Points on a hilly landscape, in no order, each with its height.
From any point a ball rolls to the lowest of the 2 points nearest to it. It stops when none of these is lower. Distance is the straight distance between rows; heights are no part of it.
j_561 h=66.7: -11	-1	-3	15	-17	-11	29	4	48	40	27	-18	-5	16	-3	-34	4	6	17	3	-19	33	-34	24	-17
j_301 h=59.2: -26	16	44	35	15	11	-19	23	13	8	0	19	-8	-29	32	-24	-11	28	40	29	1	-27	25	8	-16
j_468 h=6.1: -13	5	8	-19	-1	4	-17	-27	-13	-25	-27	-13	-18	-20	26	16	-16	21	-7	30	13	-11	39	-26	20
j_73 h=47.7: 0	-46	-13	30	-13	-53	-21	-10	4	-2	48	-11	-23	29	11	-19	-30	4	-38	1	19	12	28	0	-29
j_305 h=51.6: 11	-11	60	-7	-10	15	19	-11	-13	5	-38	10	13	-26	-20	-24	-17	-35	-25	-14	-25	-17	-38	12	23
j_61 h=68.4: 37	11	1	20	16	22	2	-7	15	17	-2	0	29	-29	-11	58	-2	13	32	12	-25	-28	-17	-23	-31
j_37 h=70.6: 15	-23	17	10	14	-51	30	6	-26	-30	-17	20	11	-19	-51	-12	-22	-18	-4	1	16	-1	-50	21	4
j_825 h=33.7: 16	-11	-26	26	-33	-56	-3	3	-5	-20	34	-42	6	18	-9	17	-12	0	20	16	6	28	17	44	-15
j_974 h=58.6: 12	-8	31	2	-1	-9	34	9	14	16	-3	-19	-22	-10	-20	-39	-16	-16	-19	-24	-8	-8	-62	15	0
j_66 h=7.4: -10	18	15	-39	20	19	-14	1	-39	13	-78	58	23	-16	13	37	-30	-59	-34	11	6	21	20	-54	0
j_31 h=63.8: -18	11	-23	6	31	-23	2	6	13	28	4	23	-24	-27	-15	-72	-3	16	30	2	22	-29	-8	-16	-19
j_605 h=35.2: -38	-16	-11	28	-13	-2	-24	39	-34	25	23	-1	-6	48	34	18	-13	-20	-18	8	17	37	53	20	2
j_180 h=53.4: 5	-51	-9	15	-10	-21	-39	-24	10	14	40	-24	-24	3	9	-47	-8	19	5	18	2	-4	17	23	-27
j_905 h=42.1: 19	-13	43	-45	-9	35	-29	-28	7	1	-63	22	30	-23	0	-9	-37	-56	-26	6	-41	-12	-20	-7	27
j_871 h=65.3: 11	-20	-26	-24	-48	39	30	-39	22	-19	41	-40	-37	5	-23	21	-5	4	-1	0	-31	-34	5	50	7
j_714 h=80.6: 46	-49	-29	36	11	15	-15	3	-5	-3	13	28	-8	14	-13	-29	31	24	37	-12	4	-59	-24	27	22
j_174 h=78.9: -29	-26	27	27	-5	17	-3	77	-20	6	4	29	-14	61	21	-8	35	-4	-35	-9	30	-1	-3	5	4
j_863 h=68.9: -24	25	23	-6	-23	18	44	8	23	-31	-2	13	-39	-16	-15	-36	4	4	26	-11	14	-18	-45	35	14
j_477 h=52.7: 27	-24	0	-5	23	-31	-35	-47	10	5	-8	5	50	-9	-17	8	8	1	-18	14	-19	32	-7	-1	-4
j_89 h=57.9: 23	-47	-8	0	21	-32	-37	-37	-13	40	-1	-27	-12	-29	1	-65	-16	21	5	27	0	-21	1	-20	-9
j_444 h=28.7: 6	-7	9	-59	12	32	-22	-28	-21	14	-62	40	30	12	13	8	-3	-44	-24	4	-26	10	-5	-50	20
j_112 h=74.2: -13	29	-47	-19	-40	-10	49	21	1	-58	26	4	-11	20	-44	60	-2	-7	5	-36	12	-2	8	23	-11
j_357 h=37.9: -10	21	-16	-50	3	-25	-24	-37	-19	-9	-63	5	22	-36	-13	-28	16	22	17	14	29	32	-2	3	39
j_365 h=25.8: -29	17	0	-14	-17	20	6	-11	25	-26	11	-26	-39	-16	23	42	-28	21	-31	-7	15	-33	35	-16	-2
j_747 h=89.8: 2	-11	3	13	9	-16	-47	31	-46	-3	21	-21	30	34	12	17	34	1	-24	-14	3	13	26	9	-8
j_94 h=67.2: 12	-8	25	48	28	-14	22	-3	-2	-8	-27	37	-15	-24	-25	0	-20	-16	-30	-14	13	-14	-25	-6	-1
j_735 h=40.8: -41	33	-6	-5	-39	44	17	7	-14	-23	-14	-13	-54	2	51	24	-9	10	3	-7	7	-28	67	5	4
j_549 h=27.2: 5	29	-41	-30	-11	-4	-22	0	-17	-13	-9	-38	11	-12	7	9	27	24	17	0	18	14	7	-15	18
j_761 h=83.5: 0	27	-31	-49	1	34	15	-5	20	8	-11	-1	13	8	-5	18	35	-46	36	-10	-45	22	2	-23	3
j_386 h=76.8: -22	33	-49	-20	-16	-4	28	25	44	-18	46	14	-17	32	-36	39	15	-19	17	-38	-16	2	-1	16	-9
j_359 h=87.1: -10	4	14	35	53	12	-19	32	-41	-1	9	2	35	47	37	20	54	-7	-32	-6	15	46	33	-8	-14
j_769 h=71.4: 1	0	-46	-25	-26	-3	39	-22	0	-46	5	27	-1	34	-45	82	-6	-49	-10	-20	-25	0	1	26	14
j_814 h=72.7: -39	14	51	32	7	56	-3	50	-18	8	0	19	4	44	45	11	13	-6	-20	13	3	1	27	6	10
j_693 h=37.3: -33	22	30	-71	31	34	-29	-13	19	-5	-56	92	14	-24	4	-2	-3	-17	-10	-22	13	31	10	-41	4
j_653 h=63.4: 4	9	9	-21	-20	10	25	-23	30	-12	20	-39	-26	-15	-11	-2	-16	-1	-23	-32	-22	-24	-62	11	5
j_393 h=61.0: -25	17	-13	18	-32	-7	27	23	29	21	40	-23	-24	31	7	2	-21	-8	10	2	2	20	5	37	-6
j_397 h=60.9: 5	-8	-18	-16	30	-29	-37	-8	-17	47	-21	19	-22	-51	-1	-84	-10	26	6	34	16	-14	-15	-23	-8
j_870 h=60.3: -18	8	-10	-41	-39	43	32	-29	0	7	-2	-14	-42	17	11	14	-4	-11	10	9	-20	-23	3	18	23
j_794 h=59.9: 11	53	44	24	4	16	2	20	8	-7	-2	-27	40	-41	9	64	12	18	24	-3	-28	-8	-11	-32	-6
j_306 h=50.6: -35	-15	16	25	-19	4	5	35	12	28	33	-12	-7	57	36	10	-6	-12	-21	-10	-4	53	15	26	-19
j_895 h=12.1: -5	-13	-5	36	-7	-10	13	37	-32	14	0	-3	2	44	-7	-9	-1	-32	3	20	3	5	14	24	-6
j_314 h=66.1: -20	1	65	39	17	35	-8	18	5	-3	-24	34	-4	22	19	-21	15	9	16	15	9	-8	29	16	14
j_498 h=68.6: 12	-10	-46	-25	-34	1	51	-36	8	-31	17	-26	-28	36	-54	34	9	-15	-7	-4	-9	1	-25	33	12
j_556 h=80.3: -15	4	-21	-17	-19	41	34	0	36	2	13	21	5	42	-11	18	29	-36	13	-14	-25	8	-5	12	-11
j_977 h=52.6: -14	3	32	25	9	-46	-48	19	-12	2	-7	-17	-5	-32	9	-46	-21	35	24	34	26	-10	30	10	1
j_74 h=62.4: 0	30	24	10	26	-6	22	35	0	2	-15	24	20	-22	-15	10	0	-3	-1	-19	21	7	-27	-29	-1
j_973 h=57.7: 18	16	16	1	26	-41	11	-22	24	13	10	10	31	-12	-17	6	16	26	-13	-11	17	24	-19	-25	-9
j_890 h=50.9: 13	16	56	14	-2	11	14	-20	14	-6	-1	-57	29	-30	20	20	13	18	-7	-2	-16	18	-5	-13	-6
j_846 h=45.6: 28	-14	-9	13	-1	1	6	-37	21	12	10	-40	21	16	-11	9	11	-22	-10	5	-20	5	-15	15	5
j_809 h=66.8: 0	7	-8	-1	13	-41	-2	16	36	44	23	19	-7	-17	-22	-69	6	15	26	0	12	23	-25	29	-24
j_944 h=77.9: 52	-33	-42	37	43	4	-12	-13	-7	5	4	28	35	24	-7	-5	65	19	36	7	-14	-42	-17	1	7
j_815 h=41.5: -11	-28	-2	45	-2	-64	-1	10	3	-7	18	-16	0	19	-11	-6	-7	14	-14	11	50	25	11	14	-11
j_909 h=83.2: -16	-27	31	28	40	26	16	27	-16	13	23	35	5	54	37	-5	30	-10	-51	-24	32	30	5	-9	-4
j_295 h=46.3: -4	32	46	-49	29	44	-16	-42	24	2	-68	83	32	-24	-18	20	6	-6	4	9	-25	9	-14	-47	18
j_826 h=24.1: -6	14	24	1	34	19	-33	-24	15	3	-4	-27	15	-34	31	-10	13	50	13	15	7	2	32	-35	6
j_951 h=67.1: -15	7	18	-30	-19	42	39	-21	28	-40	-10	-16	-44	-18	-3	-14	6	14	-30	-25	3	-44	-38	2	28
j_583 h=66.3: -8	10	-6	5	12	-10	34	-22	26	-3	-21	41	-23	-42	-26	-71	-2	17	39	5	19	-11	-39	28	12
j_565 h=52.5: -24	-2	-14	-18	-34	36	41	1	2	16	2	10	-54	26	37	7	-33	-20	-21	16	14	-14	40	-8	1
j_157 h=47.8: -3	2	-2	22	8	-48	-35	12	-16	23	11	-13	21	-11	20	-17	-15	29	-3	1	27	19	20	-8	-11
j_196 h=33.8: 6	-34	20	39	-9	-1	4	15	0	11	16	-32	20	21	-23	8	-6	-26	2	6	-41	23	1	33	-1
j_303 h=86.2: 26	-33	-27	37	-10	-1	-17	12	-19	-12	16	-14	-41	-9	-2	8	-29	2	-26	-6	-5	-73	-16	-3	-3
j_717 h=33.2: -6	25	-24	-57	1	-2	-5	-38	9	13	-15	-17	20	-27	21	-16	9	36	40	7	21	28	2	-28	6
j_395 h=39.3: 0	-8	49	3	25	8	-12	-6	27	13	10	-24	7	-11	39	-4	5	20	-33	5	2	14	10	-32	-22
j_27 h=83.3: 54	-49	-41	36	-4	16	-8	-7	-19	-8	39	-17	-10	-19	1	-10	-12	31	36	8	-14	-83	-9	10	8
j_559 h=24.4: 32	8	-34	-1	-31	-56	-13	17	-28	-31	29	-43	20	-5	-15	29	-45	-19	37	13	-25	41	22	-5	-23
j_937 h=13.3: 29	9	-75	-8	-33	-53	-34	23	-51	-26	28	-52	2	13	-3	12	-4	13	15	-16	1	15	33	-3	-25
j_544 h=26.3: -24	44	8	-60	33	0	-16	1	-22	4	-53	86	31	-43	-4	34	-24	-32	-37	-18	11	43	-2	-55	16
j_399 h=74.5: 70	-6	-46	20	34	15	-14	-11	-10	-1	-5	12	37	-16	-12	38	30	21	39	24	-32	-39	-14	-33	11
j_827 h=19.2: 5	20	-29	-24	-32	-19	-11	40	-46	-13	20	-68	0	-1	1	-9	13	20	1	-24	12	-8	3	5	-2

For each start below, name the point where the ball stops.
j_871 | j_468
j_583 | j_815
j_909 | j_815
j_951 | j_66
j_37 | j_66
j_809 | j_815
j_94 | j_895
j_399 | j_468
